Each row is a point on a tangle of strands that fork and nearly touch. The rows are in no order.
Two points are linked if the straight distance between their rows is under 49.9. Some points are linked to none.
ziged: 21	-5	-3	-4	4	-8	13	-1	2	6	-2	1	4	4	8	2	-27	-1	3	-11	3	-17	1	18	6	0	14	-5	1	-12	9	-16	-9	-2	-13	-9	-3	5	-8	4	2	-9	5	6	-2	20	14	-18	2	-26	6	1
Bal: -10	5	-1	15	-8	1	-12	5	7	5	1	1	-12	-5	-1	10	9	-2	-9	-1	2	-11	6	-9	2	11	0	-3	-10	2	0	6	7	-5	-2	4	-8	5	3	2	-2	5	1	-7	7	-4	-14	10	0	8	-3	-10
risom: -8	1	-2	-2	-3	-6	7	-1	-3	-13	6	5	-9	-1	1	-13	1	13	8	-14	20	-7	0	6	-8	7	3	1	-1	6	-12	-4	-7	11	18	-4	0	16	5	-1	-3	-4	-12	-18	25	-3	4	-3	3	2	-6	-15
diz: -1	8	-4	-7	4	5	-5	2	12	-7	4	0	8	10	-2	-2	3	-4	7	1	-13	4	4	9	-5	8	-3	9	15	-9	-22	14	22	-9	9	6	7	-4	-6	-4	-4	8	7	1	16	-2	8	9	6	9	-1	3
Miros: -3	4	-3	15	-4	-4	-3	-1	-4	1	6	5	-9	-2	-10	-8	-1	4	2	-8	17	-5	-1	-6	-4	10	9	-12	-14	1	3	-10	3	5	3	-3	-8	11	-2	-10	-3	-3	-4	-8	21	-1	-7	-3	-8	-1	0	-8
ras: 7	8	3	-6	4	-2	21	-3	-12	-7	-9	-11	4	-11	11	-1	4	8	4	-9	2	9	-12	6	-3	-22	-12	2	9	9	2	-13	-6	14	8	0	-9	-19	-2	11	2	-4	-11	2	-41	-3	3	-5	-5	-6	1	2
faro: 1	-9	2	-24	5	-7	8	-5	6	6	0	-6	13	6	3	2	-2	2	5	-4	-10	6	-17	1	12	-7	-4	12	16	-14	2	3	0	-10	0	-3	16	-2	-3	5	-6	-3	3	6	13	11	-2	-7	4	-6	-5	9
zekaz: -11	10	-7	11	-5	3	-4	14	4	-17	-6	2	-4	11	2	-2	-10	-2	13	-9	15	-11	26	11	-14	23	14	-2	-8	4	-14	14	-3	7	12	-7	-3	10	6	2	-2	6	-10	-6	14	-8	17	0	-1	16	7	-15
nevim: 21	2	-9	-2	4	-5	14	-1	-7	-8	-4	-7	3	5	1	-10	-18	-3	14	-8	7	-6	-7	9	-4	-4	12	-6	-5	-4	12	-25	-7	5	-1	-7	0	-3	-9	-4	6	-12	2	3	2	21	18	-27	1	-23	-2	-7
duba: -7	11	-10	13	-12	10	-6	6	-5	-3	-4	-2	-8	6	0	-5	-17	-10	7	-1	9	-8	19	14	-16	16	8	-6	-10	3	-9	4	-4	9	-5	-6	-9	2	2	-4	2	4	-4	5	3	-4	21	-6	-2	6	9	-9
ris: -23	5	-3	1	-9	22	-15	11	-11	-31	-6	-7	-9	5	6	-1	14	2	1	-8	21	2	15	2	-8	12	-15	21	-11	12	-15	16	0	10	16	13	-7	2	13	-6	-6	6	-2	1	-3	-11	14	14	6	18	-2	-7
zit: -13	9	-3	8	2	11	-15	7	-15	-26	-12	-5	-17	-5	7	-2	7	7	-2	-17	20	-13	-2	-10	-10	14	-4	13	-21	22	-8	-3	5	16	18	-6	-17	-6	15	-9	7	-9	-2	-5	-7	12	4	0	5	5	-7	-2
Sil: 5	-14	-4	16	1	0	5	4	7	15	4	18	8	6	-10	-8	-11	-2	-7	4	1	-7	17	3	10	16	12	-16	-2	-2	5	4	-4	-10	-3	-14	-2	14	-7	-2	-4	2	-3	-6	30	-1	1	0	-13	-7	4	-15
dise: 14	0	13	15	10	-14	11	-4	0	6	-4	-1	9	-14	-7	-8	4	-24	-22	28	-14	17	6	-4	1	-18	6	-20	8	19	13	1	-7	7	-10	0	-2	-16	6	6	16	4	-5	9	-36	-20	-7	-4	-8	-9	-5	12
Guki: 11	-2	11	-13	3	-7	-2	-8	8	9	3	-2	7	-3	-3	5	1	2	3	1	-11	10	-18	-1	3	-17	-5	6	4	-12	6	-2	3	-5	-8	5	10	-3	-4	0	-2	-10	6	7	-5	-2	-8	-3	4	-4	3	10
zun: -9	-9	5	-22	14	-7	11	1	9	3	1	1	8	2	7	9	3	-3	-8	-3	-13	7	-11	-4	21	-1	-2	10	21	-15	-3	10	-3	-12	12	-8	18	6	5	7	-4	5	-4	4	14	8	-6	-5	10	-6	-15	16
pebol: -2	1	0	3	-17	14	-15	-9	2	22	-7	-5	-16	-6	-1	13	-6	-7	-9	7	-1	-2	-1	-5	-6	-4	-1	1	-23	-6	15	-4	-2	0	-25	6	6	-7	0	-1	10	-5	16	6	-16	9	-3	-2	7	-8	8	5
kado: 1	-11	11	0	7	-8	2	-5	0	11	0	1	2	-10	-1	-6	18	-16	-16	14	-21	13	-8	-6	16	-19	-6	-5	19	-9	5	14	-16	-1	-3	-1	31	16	0	18	4	9	-6	-6	-16	-24	-9	8	9	2	-10	20
Nopug: 2	4	6	-6	4	-12	17	-6	-10	-3	-10	-6	-2	-6	5	-6	6	7	-8	1	-4	10	-15	12	-2	-31	-15	-2	10	4	7	-11	-12	13	3	0	0	-2	-2	18	1	6	-12	7	-43	-10	-7	4	-2	-8	-10	10
Vafub: 2	3	-6	-1	3	3	4	1	-22	-10	1	-7	13	8	0	-11	-18	4	14	-9	8	1	15	20	-11	5	5	-4	-8	3	-2	-3	-8	14	7	-9	-5	-6	-2	-7	0	-7	-14	-2	-2	-6	26	-14	-7	14	15	-13
Gisi: -13	2	-4	1	-16	15	-8	-3	-16	-10	-3	-6	-15	-3	-5	-7	-6	5	6	-16	22	9	-3	4	-9	8	-5	8	-21	13	-4	-6	-3	18	8	0	1	-8	8	-12	4	-4	-4	-5	2	-3	14	-10	4	10	3	-6
fev: 15	0	-6	0	6	-4	13	2	4	4	-5	1	2	0	13	7	-24	4	3	-16	4	-23	0	10	3	9	13	-5	-5	-9	2	-9	1	7	-4	-4	-7	6	-6	3	5	-8	-3	-6	-3	14	6	-8	-2	-10	10	-11
boluz: 4	-4	2	-3	-7	0	-15	-9	5	20	5	-1	-6	6	-10	5	5	3	-1	4	-1	7	-21	-7	2	-4	2	5	-13	-11	14	-1	7	-11	-16	3	13	8	-3	-10	4	-11	20	1	25	4	-13	-4	2	-6	0	7
Fepag: -15	4	1	6	-9	13	-13	8	-4	-23	-2	-6	-2	9	0	4	18	-6	-1	0	7	5	27	-2	-2	13	-9	3	-1	8	-12	14	3	-1	16	20	-9	5	7	3	-6	15	-6	3	2	-19	11	19	2	21	3	-5
zugu: 9	16	-2	9	7	-4	-3	3	9	-3	-5	-8	-3	1	4	-9	-9	-8	0	0	2	-10	2	1	-11	3	11	-4	0	-4	-1	-12	11	5	-5	-2	-6	-1	-5	-6	9	0	10	11	-6	23	5	-8	2	-12	-12	0
nide: -9	-2	0	-3	-11	2	-14	-12	1	14	4	0	-13	-2	-7	-11	2	-4	-3	3	6	12	-18	-6	-5	-12	4	3	-8	-13	9	0	-3	-2	-18	1	23	16	2	-13	4	-6	13	-3	18	4	-8	-3	6	-11	-15	11
zon: 14	9	-6	-3	16	-13	-1	-2	10	-6	5	-2	14	7	-3	-11	11	3	7	2	-9	12	-17	-1	-6	-13	0	4	12	-6	-8	-9	20	-9	7	2	-2	-5	-6	-8	-3	-8	4	11	8	12	-8	1	-7	-3	-4	5
doza: -6	-3	2	-10	10	-18	12	-1	8	0	-3	0	2	3	5	-11	-6	-8	-5	-6	1	-4	-14	-9	12	-10	5	1	12	-5	3	-5	-7	-6	2	-12	6	15	10	3	-3	2	0	8	2	25	-10	-7	5	-21	-20	11
Kebu: -6	0	0	-5	-12	9	3	3	2	6	-9	-3	-13	0	13	7	-16	-1	2	-2	4	-15	8	8	-7	8	1	3	-6	-8	6	0	-10	5	-16	-2	0	4	3	3	9	5	8	-1	-16	14	12	-5	13	-14	6	4
kurer: 12	-7	-11	-18	7	4	12	3	-1	-7	1	2	11	8	9	5	-8	13	16	-3	-5	-8	7	13	5	8	-3	10	8	-4	-10	6	3	-5	4	-3	-2	-3	-12	1	-11	0	1	1	4	3	12	0	-1	8	19	-4
Bover: -14	-2	-5	-15	-8	-2	-3	-7	6	3	5	3	-13	-1	-2	-18	-1	1	1	-2	12	11	-10	2	-3	-7	3	6	3	-19	-6	2	-5	0	-1	-2	26	24	9	-4	-1	-2	4	-8	28	2	-2	-1	10	-8	-13	8
Dus: -3	-13	0	9	4	1	6	3	3	5	10	16	9	4	-10	2	2	2	-5	10	1	-2	17	-7	15	18	-1	-11	7	8	0	8	-1	-11	10	-4	-1	2	-3	-3	-9	7	-9	-10	30	-7	-4	0	-10	5	-2	-13
fodu: 1	1	7	-3	-3	-9	9	-5	-4	4	-6	-3	1	-2	5	-2	3	9	-6	4	-12	4	-2	10	5	-15	-13	-9	15	0	8	0	-14	6	-7	5	4	4	-8	21	0	11	-3	2	-28	-9	0	9	0	-3	-1	12
Moku: -14	-4	3	7	-11	3	-12	-3	4	9	4	5	-18	-12	-5	9	15	1	-16	4	6	-2	-6	-20	4	-2	-1	2	-11	7	6	5	1	-5	-9	3	5	3	9	-5	-3	-1	-2	-11	5	-3	-25	11	1	6	-3	-1
bak: 4	14	0	1	-12	18	-23	-6	-3	-7	-1	-8	1	3	-8	-3	2	6	11	-4	-7	11	-10	12	-11	-1	-10	6	-10	-3	-4	1	10	1	-4	21	1	-10	-10	-8	4	0	11	-1	-5	-16	16	13	1	18	14	6
Vaga: 14	10	1	2	17	-11	-2	-2	-1	-17	3	-8	18	1	-2	-8	12	6	13	-9	-9	12	-20	5	-7	-20	-9	8	9	2	-15	-6	24	-1	25	3	-6	-15	-8	-5	-5	-8	0	5	-7	0	-5	14	0	6	0	4
miv: 12	-2	8	-10	8	-8	22	-4	-8	4	-5	-5	6	-5	12	2	-2	4	-3	-1	1	5	-6	-1	3	-18	-8	-1	8	7	13	-12	-9	12	-3	-9	-9	-14	4	9	-4	-7	-7	10	-35	11	-5	-20	-9	-15	-3	-4
metud: -11	3	-5	8	-6	-1	-3	10	9	-15	3	6	-12	3	1	-4	-5	6	7	-14	18	-21	10	12	-13	18	9	1	-9	-2	-9	5	-2	7	16	3	0	21	7	0	0	1	-8	-15	29	-7	5	3	0	8	-1	-18
givu: 1	3	-4	19	-11	5	-4	1	-7	12	3	0	-1	1	-2	2	-21	-7	-5	3	4	-9	20	7	-9	13	11	-16	-12	-3	8	-4	-7	6	-12	-7	-8	2	-5	-4	5	2	-5	2	-5	-5	16	-11	-3	-3	13	-11
Mag: -8	-5	-2	-19	-9	4	10	2	2	2	-7	-1	-8	1	11	9	-11	1	3	-3	5	-8	4	6	5	6	-7	16	5	-5	-1	10	-5	-3	-7	-5	3	0	4	8	-4	1	7	0	-9	13	10	-3	12	-6	0	3
famek: -11	1	1	-1	0	5	2	-1	-31	-10	6	-5	4	2	-3	-15	-8	1	13	-3	15	14	9	4	-9	1	-2	-4	-4	12	0	-4	-14	19	2	-13	-5	-13	10	-16	-3	-5	-20	6	-9	-6	24	-19	-15	10	10	-18
Funa: -2	-6	2	6	2	-3	5	-2	5	9	7	9	-1	0	-9	-21	-2	-12	-10	15	6	11	5	-10	6	-5	1	-10	8	1	0	0	-9	0	-5	-8	7	11	10	-2	-1	7	-1	2	9	9	-4	-6	-2	-12	-21	3
zep: -13	7	-12	10	-5	9	-6	3	-16	-19	-5	-7	-17	-8	4	-6	-5	-1	3	-16	25	-5	-6	-5	-17	8	-1	3	-16	15	-5	-14	-7	19	14	-8	-7	-3	12	-18	11	-2	-1	-7	1	13	17	-15	9	5	-6	-7
zigu: 11	-2	-1	-2	6	-10	8	-11	-4	3	12	-3	9	0	-11	-18	1	-1	9	9	1	26	-16	-4	-2	-22	-4	-1	7	-7	3	-9	-9	2	2	-2	10	-3	-7	0	-7	-9	-5	9	6	0	-1	-6	-5	-2	-9	6
Gavo: -11	3	-8	-5	-10	2	2	-1	3	-5	9	1	-12	2	-5	-17	-3	8	12	-3	14	5	-3	12	-9	2	0	7	-2	-3	-10	-5	-1	3	6	-1	10	11	12	-5	-5	-2	1	-14	23	-2	7	1	6	4	-8	0
Kerel: -10	4	-2	1	9	5	-1	7	4	-19	-10	-6	-4	-2	9	-1	16	2	-8	6	6	6	-2	-16	-1	-8	-12	16	0	13	-9	2	8	1	8	-3	-8	-14	15	-2	2	-2	5	9	-22	22	-12	12	2	-1	-18	6
Sek: 3	-7	-8	-3	0	16	-3	9	-6	2	-2	1	12	15	-3	15	2	-13	7	16	-12	3	32	2	7	27	3	-1	8	6	-11	18	8	-12	-1	1	-10	-19	-8	1	-3	16	0	5	9	-8	16	-1	-8	12	19	-2
Kel: 4	-18	12	-15	8	-8	20	-4	-4	16	-3	0	12	-7	5	11	-6	-1	-9	8	-3	10	-3	-12	17	-13	-5	2	5	4	19	-1	-15	-1	-8	-12	-2	-11	11	7	-3	-7	-4	11	-22	9	-13	-16	-11	-18	-1	6
tusel: 10	-3	-10	-12	4	8	11	6	-17	-8	-2	-1	15	11	6	2	-15	9	21	-8	-1	-4	14	12	-5	5	1	5	-2	-2	-6	2	-2	5	5	-6	-11	-14	-8	-1	-4	-7	-6	1	-2	-4	20	-1	-6	16	26	-10
supa: 10	5	7	-1	5	-12	-5	-7	10	8	7	3	11	-4	-9	0	14	5	-1	0	-21	10	-12	-2	3	-17	-3	-2	11	-5	2	3	11	-6	1	11	7	-6	-9	1	-2	-2	5	-1	-2	-21	-9	13	1	7	5	5
rado: -6	-16	6	-18	14	-8	17	3	3	4	4	3	6	-2	9	0	7	-9	-14	10	-4	12	-1	-11	23	-9	-8	6	25	-5	-6	15	-18	-5	9	-12	17	6	9	17	-8	10	-11	6	-5	-2	-9	-2	9	0	-16	15
dis: 10	10	4	11	9	-5	-7	-4	5	-6	5	-4	7	3	-10	-14	7	-3	4	11	-4	19	-11	-3	-10	-12	-2	-3	-1	6	-2	-6	14	0	0	6	-4	-12	-3	-12	-2	-6	6	16	2	4	-4	-1	-5	4	-5	3
zuz: 4	-2	-4	-20	-1	1	14	1	-2	-8	1	0	-1	-1	12	3	-9	11	12	-10	5	-11	1	16	3	4	-7	11	6	-5	-8	2	-5	5	3	-1	-3	4	-4	10	-5	-1	-2	-13	-2	-2	10	-2	5	3	7	-4
punab: -6	-12	8	-7	2	-2	0	-1	9	10	9	13	-1	-3	-5	18	13	4	-8	-3	-8	-4	-3	-14	15	8	-3	2	5	0	4	3	5	-14	5	0	3	6	1	-1	-8	4	-5	-8	18	-4	-20	1	-2	0	-3	-2
sed: -7	4	2	4	-4	8	-4	8	5	-6	-1	-5	0	6	-1	4	8	-11	-1	10	-5	-2	24	-3	2	9	-5	-4	10	4	-10	11	-1	-3	1	12	-8	4	1	9	-2	18	-3	0	-5	-16	7	14	3	12	3	0
Zife: -6	7	4	15	-5	-4	-12	6	7	-1	3	-2	2	-1	-8	5	14	-8	-9	8	-9	-6	19	2	-1	11	2	-14	9	3	-5	6	4	-3	0	21	-1	13	-7	9	1	18	-4	-11	-1	-29	5	22	1	14	1	-1
sus: 2	0	-6	10	10	2	0	9	-10	-9	7	9	10	11	-4	4	-2	6	6	-2	-2	-4	16	-2	-1	17	6	-3	-1	7	-7	1	7	-3	11	-3	-17	-5	-4	-7	-12	1	-7	-2	12	-3	4	4	-13	19	17	-15
fal: -6	6	-1	23	-16	7	-19	6	2	8	-6	-1	-3	-2	-12	8	11	-20	-9	9	-2	-2	23	-3	1	21	1	-12	-6	4	-2	12	7	-10	-3	16	0	4	-4	3	7	12	-6	-9	13	-26	0	13	-2	17	10	-7
pes: 1	-12	-2	3	11	1	4	-2	0	3	10	18	4	2	-8	10	14	11	0	-6	-8	-8	3	-13	9	10	2	-7	8	6	1	1	12	-16	12	-4	-5	-2	-9	-9	-14	6	-11	-9	36	-3	-18	3	-10	4	-2	-9
zaf: 3	10	4	-4	-11	8	-11	-3	-3	0	-5	-10	1	4	-2	3	0	13	8	-6	-14	-3	-8	18	-5	-3	-4	-4	-3	-4	-2	-1	4	3	-7	20	1	-2	-17	6	10	5	16	-11	-14	-14	12	17	0	7	17	12
sasi: 15	14	-10	13	11	0	-8	2	5	-9	-1	-10	5	8	-6	-15	-4	-6	9	8	-3	6	-3	7	-14	-1	9	-7	-5	-3	-4	-14	15	0	-6	3	-6	-9	-5	-8	6	-9	10	19	-1	18	5	-3	-3	-2	-3	1
bipon: 2	-15	11	5	-5	4	2	-7	5	25	-1	9	-3	-5	-2	22	4	-2	-16	15	-1	8	-5	-16	0	-9	3	-6	-22	15	23	-1	-6	-1	-14	-2	-8	-12	7	-6	12	-12	8	7	-8	8	-22	-11	-8	-16	10	-3
zolaf: 11	8	-3	10	18	-3	-5	-4	-6	-17	8	3	21	4	-2	-8	10	9	12	-1	-10	12	-5	2	-2	-13	-8	0	12	3	-16	-7	13	-2	21	5	-6	-14	-10	-4	-11	-4	-10	4	5	-11	1	19	-8	16	7	-5
Ret: 8	-6	10	13	10	-12	1	-11	-2	10	3	-1	5	-15	-10	-10	5	-18	-14	25	-15	23	-5	-8	-3	-36	-1	-14	3	10	16	-1	-11	9	-9	5	10	-11	7	4	8	0	-4	6	-27	-17	-13	-5	-2	-5	-12	15
figi: -14	6	-3	3	1	7	-9	8	-1	-16	-10	-7	-15	-6	13	7	10	3	-6	-7	13	-11	-2	-14	-6	3	-4	16	-10	17	-5	-5	7	10	2	-3	-13	-5	13	-6	3	-5	3	2	-17	24	-9	4	5	-6	-17	0
Mav: 2	-9	13	-1	4	-10	8	0	2	7	0	0	6	-5	-2	1	6	-5	-17	15	-18	-1	5	4	16	-8	-6	-10	23	-2	9	6	-13	-2	-4	3	10	11	-4	21	2	15	-7	-8	-20	-20	-3	10	5	-2	-3	15
mezi: 2	8	9	6	6	-8	-11	-5	6	3	4	6	10	-3	-4	3	17	1	-7	0	-23	-1	4	2	0	-6	3	-11	17	-2	1	6	10	-7	2	15	5	5	-9	5	-1	10	-1	-11	-1	-30	-7	22	5	12	0	3
nop: 5	-24	11	-5	0	5	5	-8	0	22	-2	7	2	-3	1	10	-8	-11	-15	15	-4	8	-1	-14	12	-4	-1	-2	-7	7	21	0	-18	-3	-23	-9	2	-8	8	-2	3	-10	4	14	-15	12	-13	-14	-4	-21	3	4
zut: 0	0	-4	-6	-12	14	-5	-3	-10	4	3	-6	-3	0	-3	3	-8	5	9	2	3	10	-2	3	-4	4	-3	8	-13	-4	6	-1	-2	6	-12	5	-3	-10	-3	-8	-3	-5	8	4	-9	0	12	-3	2	4	14	-2
Veg: 0	-5	5	-5	-2	1	-9	-8	3	11	11	4	-1	0	-11	-1	11	4	-1	9	-8	19	-18	-8	0	-10	-6	7	-8	-4	2	3	6	-7	-6	2	11	-9	-1	-8	-3	-6	10	2	14	-1	-12	-1	4	8	-1	8
keziv: -3	-24	1	-3	-3	1	2	-1	9	25	1	12	-4	-1	-3	14	1	-5	-15	11	1	-4	-1	-20	20	10	1	1	-3	2	14	7	-11	-17	-12	-10	3	1	7	-1	2	-3	6	1	13	11	-15	-6	-7	-11	-5	1
terug: 1	4	-3	-1	-15	16	-8	-4	0	8	-9	-11	-14	-3	6	12	-16	-5	0	4	0	-7	-1	7	-13	7	4	-3	-17	-7	13	-8	-3	5	-18	1	-2	-8	-8	-1	16	-4	17	5	-17	13	11	-9	9	-12	11	5
vuf: -1	11	-6	-16	-1	3	-1	-2	6	-12	-5	-4	2	10	4	-14	0	-1	17	-1	-4	8	-5	24	-11	0	-6	15	16	-14	-18	8	10	-4	8	7	9	2	-3	-1	-2	5	12	5	10	-1	10	10	11	6	2	6
Fego: 12	8	5	2	5	-11	9	3	8	0	-6	-5	-2	-3	7	-4	-15	-6	-4	-7	0	-12	-5	1	-2	-9	9	-7	-1	-3	7	-20	1	3	-3	-5	-8	0	1	1	10	-1	2	11	-20	25	-3	-16	3	-23	-14	2
nuram: -8	-7	1	-15	14	-2	14	8	2	-11	2	2	5	-2	10	-4	13	-8	-12	14	2	9	10	-13	10	-3	-11	9	21	9	-7	8	-11	-4	13	-5	0	-2	9	12	-11	10	-13	5	-12	3	-7	9	5	4	-20	-1
ger: -9	5	3	3	13	-6	3	11	5	-15	0	-4	1	-1	5	-5	16	-8	-12	10	2	1	5	-12	2	-7	-5	8	14	9	-11	6	3	0	8	-1	-7	-4	10	7	-3	12	-6	10	-17	12	-8	14	2	-1	-25	-1
vado: 4	6	0	15	9	-3	-9	5	-2	-10	11	5	14	3	-5	1	8	0	6	-1	-11	2	12	-6	-2	3	0	-9	9	6	-6	1	12	-3	12	12	-10	-14	-7	-1	-12	5	-7	3	2	-20	-4	17	-10	25	13	-10
zil: -4	12	-5	-5	-8	10	-6	-1	-5	-10	0	-5	1	4	-5	-12	-9	4	14	-3	3	9	-1	26	-13	1	-6	3	2	-4	-15	1	3	4	3	10	3	1	-5	1	1	1	4	0	-2	-14	20	6	7	13	8	7
piti: 12	5	-8	-7	12	-4	0	0	8	-3	1	-2	13	11	2	-1	-2	1	14	-4	-12	-4	-9	2	1	1	4	9	9	-10	-12	-1	17	-11	5	-1	1	-3	-10	-11	-3	-3	11	5	15	13	-1	2	-3	3	-1	0
zotu: -12	-2	-4	-5	-9	16	-7	-1	-15	-9	2	-3	-5	-4	-1	0	2	15	8	-7	14	12	-2	1	-1	1	-10	11	-11	8	-5	2	-4	8	3	3	-6	-12	3	-6	-5	-4	-2	-1	-7	-3	7	5	1	16	6	-2
fum: 1	3	-7	-9	8	-19	13	-1	8	-12	-7	-2	1	6	9	-7	-3	5	5	-17	10	-12	-13	-6	5	-5	10	8	8	-2	-1	-12	3	-4	6	-7	-5	10	7	1	2	-5	-2	1	13	24	1	-9	2	-19	-13	5
lurip: -17	2	-6	8	-6	8	-9	12	4	-13	-3	5	-18	-2	5	12	14	3	-2	-5	13	-15	6	-15	-3	21	-3	10	-13	8	-6	10	5	-5	11	-2	-10	8	12	-3	-5	3	-5	-4	17	6	-9	8	-3	10	-9	-10
mepo: 12	6	-11	-3	7	-10	19	0	-3	-12	-6	-3	-3	-1	7	-9	-12	4	10	-15	15	-17	-10	0	-4	-2	12	-3	0	5	3	-21	1	12	10	-12	-8	2	3	0	6	-6	3	-5	10	24	9	-23	-1	-17	-11	-3
neku: 9	-5	0	3	-10	4	3	3	2	18	-6	5	-8	-9	6	22	-7	11	4	-9	-1	-20	-10	-5	1	13	10	-4	-27	-2	15	-5	5	-6	-10	-6	-11	-4	-5	-4	4	-11	4	-3	2	15	-14	-10	-4	-8	14	-9
kepip: -1	-10	3	-5	-9	9	-4	-9	1	15	2	-1	-2	-2	-4	10	-6	-3	-7	15	-5	12	1	0	0	-6	-9	1	-6	-1	10	7	-7	-1	-21	1	5	-7	-2	1	2	-3	8	6	-12	-4	1	-3	2	-2	10	6
nilik: 17	-7	-4	6	2	-4	6	1	-3	8	-4	9	0	1	4	4	-17	7	6	-7	7	-18	-1	-4	7	6	15	-11	-20	-3	10	-13	0	-2	-8	-10	-11	1	-8	-6	1	-13	-1	-2	7	14	-1	-13	-12	-12	12	-14
punel: 4	8	0	27	-12	2	-14	12	-5	14	-3	-1	2	2	-14	4	3	-21	-13	17	-6	-1	22	-3	2	15	10	-24	-13	9	-1	8	7	-8	-13	15	-8	-4	-7	2	9	8	2	3	3	-25	7	6	-9	16	18	-2
bizo: -14	5	-2	-1	-3	10	-4	13	4	-22	-7	2	-12	0	10	5	10	4	0	-6	15	-15	11	0	-11	17	-7	17	-5	7	-14	9	1	6	14	2	-7	7	12	2	-4	4	-3	-3	4	1	4	13	11	8	-9	-10
memu: 12	7	7	-7	-4	-3	-9	-10	1	4	2	-3	6	-5	-3	5	6	14	3	-12	-17	-3	-18	9	1	-13	-2	-2	7	-11	4	-2	10	-1	-2	14	11	4	-17	3	6	-5	10	-18	-11	-20	-4	14	5	3	11	10
sided: -1	4	1	-4	-3	-4	-3	4	12	2	1	-1	-5	1	4	-1	-8	3	4	-11	0	-13	1	9	0	10	7	4	5	-17	-9	4	8	-5	-3	0	9	19	2	2	3	1	3	-7	15	6	-1	1	5	-4	-3	-4
bis: -2	5	13	7	-15	0	-8	-6	-10	11	3	-5	-7	-11	-7	2	-5	10	-2	-8	-7	-4	-8	13	-2	-13	-2	-15	-8	-2	11	-7	-8	14	-13	12	8	10	-13	7	6	5	3	-14	-19	-26	1	9	6	0	5	9
fanad: 2	-5	9	4	2	-12	-3	-12	-4	12	5	0	2	-13	-8	-11	13	-16	-12	15	-20	18	-14	-10	1	-33	-7	-6	4	-9	9	4	-12	4	-10	4	26	0	4	8	5	-2	0	1	-21	-19	-12	3	6	1	-11	21
tum: -5	-6	-3	-11	-8	-3	0	-3	10	10	3	8	-7	6	-4	-4	-5	10	7	-6	3	-2	-2	10	1	6	11	5	6	-17	-2	6	-1	-13	1	-5	17	24	0	0	-2	-2	5	-12	41	-1	-2	-4	2	-10	-1	0
nezo: 1	-2	11	-2	6	-14	14	1	5	6	1	1	3	-6	7	0	-13	3	-9	-5	3	-10	-4	-1	12	-6	6	-5	8	-6	9	-8	-7	1	-3	-11	0	10	1	14	-2	-2	-5	5	-9	15	-6	-12	-2	-19	-8	2
zenir: 4	-3	-15	1	9	12	0	9	3	-6	-1	9	12	13	3	15	2	-5	6	2	-13	-9	20	-6	3	27	6	0	3	5	-11	13	13	-12	12	-4	-16	-13	-5	-4	-9	12	-1	1	17	4	0	4	-9	12	8	-8
Tunip: 5	-12	8	2	-6	-4	3	-2	1	21	3	8	-5	-11	2	24	0	10	-9	-1	3	-13	-10	-13	6	-2	4	-6	-20	7	17	-10	4	-6	-8	-1	-13	-7	3	-1	1	-11	5	-2	-7	8	-25	-10	-11	-10	16	-7
Toko: -11	-10	6	-1	-4	-3	-4	-2	12	18	-1	9	-5	-8	-1	16	7	-3	-18	5	0	-8	-6	-17	14	4	0	4	0	-7	6	9	-3	-15	-9	-5	7	12	7	1	1	0	0	-7	7	4	-24	6	4	-5	-8	2

Follow the links from the first point to the second, and from the first to the third. Name the last point that the two ways share.
pes / metud / pebol: Guki
Gavo / keziv / zotu: Guki
sed / nuram / piti: supa
Toko / mepo / faro: supa
sided / givu / fum: Bover
Sil / metud / punel: Zife
Fego / Sek / nide: zon
punab / Fego / punel: Zife
zolaf / sed / nevim: zon

A fork is a point with three links, a tip a point with one. Leave the first point through the second and follow the links. Name the first fork or tip that comes.
Tunip / neku: zon
Kerel / figi: famek
neku / Tunip: dise
zuz / Mag: Guki

A fork is a point with three links. Follow the links from the first point to the second and name the forks in between, in order.
Kel / zun: zon supa Guki
kepip / sasi: Guki supa zon
diz / lurip: supa Zife
Nopug / memu: zon
dis / fal: zon supa Zife
Gavo / Vafub: Bover Guki
